Each row is a point on a tangle of strands that fork and nearly touch. The rows are in no order.
In the rows, 128 means zero.
Points whose rows are less than 72.2 apart are linked; no others are.
Q42: [114 110 114 133  98 134 114 127 121  98 102 121 107 146  59 165]
Q138: [ 85 156 144  98 139  83 115 136 138 130 140 146 130 132 113 147]
Q434: [106  96 101 157  83 152 144 108  99  60  99 122 146 161  96 139]
Q317: [ 98 172 162  72 142  85  97 116 135 163 175 137 158 124 165 121]
Q148: [ 52 149 133 108 106 113 161 146 105  78 107 148 146 159  77 129]
Q760: [135 146 155 108 158 103 110 141 156 198 163 128 119 110 141 114]
Q856: [178 107 116 163 139 152 134 112 120 136 138 121 114 119 179  94]
Q715: [ 62 176 148  76 125  84 129 136 120 110 127 157 162 136 110 144]
Q33: [ 98 192 161  63 128  96 121 136 122 150 158 139 183 113 168 122]
Q929: [150 127 127 137 148 145 146 123 118 132 143 128 126 128 184  85]
Q764: [209  93 109 177 131 153 114 107 132 150 127 113 107 102 155 110]
Q586: [114 122 119 146 119 133 166 132 115 110 101 132 115 112 103 115]
Q395: [140 135 139 124 156 119 129 145 156 186 144 126 105 101 134 114]
Q967: [164 114 135 120 149 124  71 121 151 151 157 107 104 141 150 151]
Q814: [148 126 122 155 129 138 174 150 156 197  89 133  92  57  64 114]
Q568: [ 52 124 112 133  81 135 165 134  96  56 105 138 144 169  75 123]
Q262: [ 73 102 102 149  72 148 156 117  92  49 106 131 149 171  85 131]
Q369: [230  86 112 175 136 155 100 106 148 177 129 109 101  89 140 119]
Q737: [135 131 147 108 147  97  59 120 155 150 169 116 115 147 143 162]
Q337: [114 167 146  98 139 128 163 151 119 120 129 138 166 127 168 103]
Q230: [119 165 168  83 149  96 107 133 149 198 171 131 147 107 153 114]
Q537: [123 142 126 136 123 163 202 142  98  91  96 129 165 112 165  82]
Q480: [114 136 118 130 144 149 165 119  96  79 133 134 164 158 202  87]
Q942: [147  79  99 157  92 158 120  96 108  71  90 116 154 145  80 147]
Q140: [121 117 118 130 122 127 108 125 127  99 119 124 113 154 110 167]
Q61: [189 107 118 168 138 138 120 135 167 209 124 117  74  73 105 129]
Q825: [128 121 121 155 118 140 173 137 123 130  93 133 111  89  92 106]
Q956: [ 78 136 134 111 103  96 111 150 133 122 115 140  96 143  34 169]
Q103: [127 114 106 156 129 148 155 109  99  76 125 127 142 150 177 105]
Q728: [161 118 121 158 144 132 141 147 168 211 116 127  79  67  90 122]
Q137: [118 109 112 116 136 143  90 102 116  75 158 128 169 206 195 159]
Q671: [ 52 170 146  83 115  95 148 143 109  93 117 158 163 148  99 138]
Q431: [135 146 140 114 151 138 154 137 122 138 140 132 145 129 184  87]
Q907: [159  97  97 151 131 167 114  89 100  73 146 115 162 186 210 125]
Q526: [138 110 109 134 139 149 106 103 110  83 154 119 152 190 204 131]
Q218: [160 131 125 166 115 171 210 139 122 142  83 133 149  65 130  73]
Q93: [146 136 124 150 124 168 203 140 115 120  93 131 152  86 149  77]
Q338: [114 124 127 109 137 121  74 112 134  95 158 128 150 188 169 168]
Q849: [138 125 132 132 144 109 112 144 154 166 132 124  85 106 103 146]
Q743: [181 105 128 134 147 137  86 118 144 162 154 104  98 130 159 131]
Q254: [113 143 122 126 133 159 193 131  88  70 114 131 181 144 195  80]
Q999: [140 116 123 159 116 133 171 145 137 165  90 133  90  69  59 113]
Q49: [140 108 128 126 115 117  93 140 149 149 105 115  74 111  36 181]
Q147: [152 111 126 139 127 119 104 139 149 157 114 115  76 100  70 167]
Q239: [128 116 111 160 124 144 162 116 103  88 109 129 129 127 145 107]
Q899: [ 74 153 145  97 123  82 124 150 137 131 121 147 115 126  62 154]
Q864: [ 90 123 124 121  88 119 108 146 130 109 105 129  95 145  23 167]
Q841: [ 89 160 151  93 144  78  94 127 141 142 161 141 137 132 134 144]
Q920: [211  94 113 171 135 145 102 125 162 197 124 111  79  76 110 136]
Q374: [ 98 185 156  72 127 109 144 143 109 115 143 144 193 135 182 114]
Q297: [116 123 124 119 132 120  95 122 130  97 137 128 130 170 141 167]
Q805: [218  86 132 133 150 155  73 101 149 178 157  92 100 132 169 124]
Q930: [109 148 155  95 143  79  56 115 150 155 181 127 127 142 141 164]

A fork is a point with three links, a tip a point with one. Leave the first point through the second and follow the links. Name the first fork or tip that comes.
Q967; Q737 -> Q841
Q841; Q930 -> Q805
Q297; Q140 -> Q138
Q337; Q374 -> Q317
Q138; Q715 -> Q942
Q239; Q103 -> Q218
Q395; Q849 -> Q49
Q864; Q42 -> Q907

Follow the links from the first point to the second, and from the first to the third. Name the last point that the two ways share.
Q864; Q760; Q671 -> Q138
Q899; Q337; Q737 -> Q841
Q262; Q317; Q956 -> Q138
Q33; Q715; Q743 -> Q841
Q147; Q138; Q374 -> Q317

A fork is a point with three links. Follow the links from the first point to the second and name the forks in between, in order.
Q899; Q737 -> Q138, Q841
Q374; Q138 -> Q317, Q841
Q849; Q899 -> Q317, Q841, Q138
Q42; Q671 -> Q138
Q930; Q262 -> Q841, Q138
Q841; Q929 -> Q317
Q715; Q395 -> Q138, Q841, Q317
Q743; Q317 -> Q841
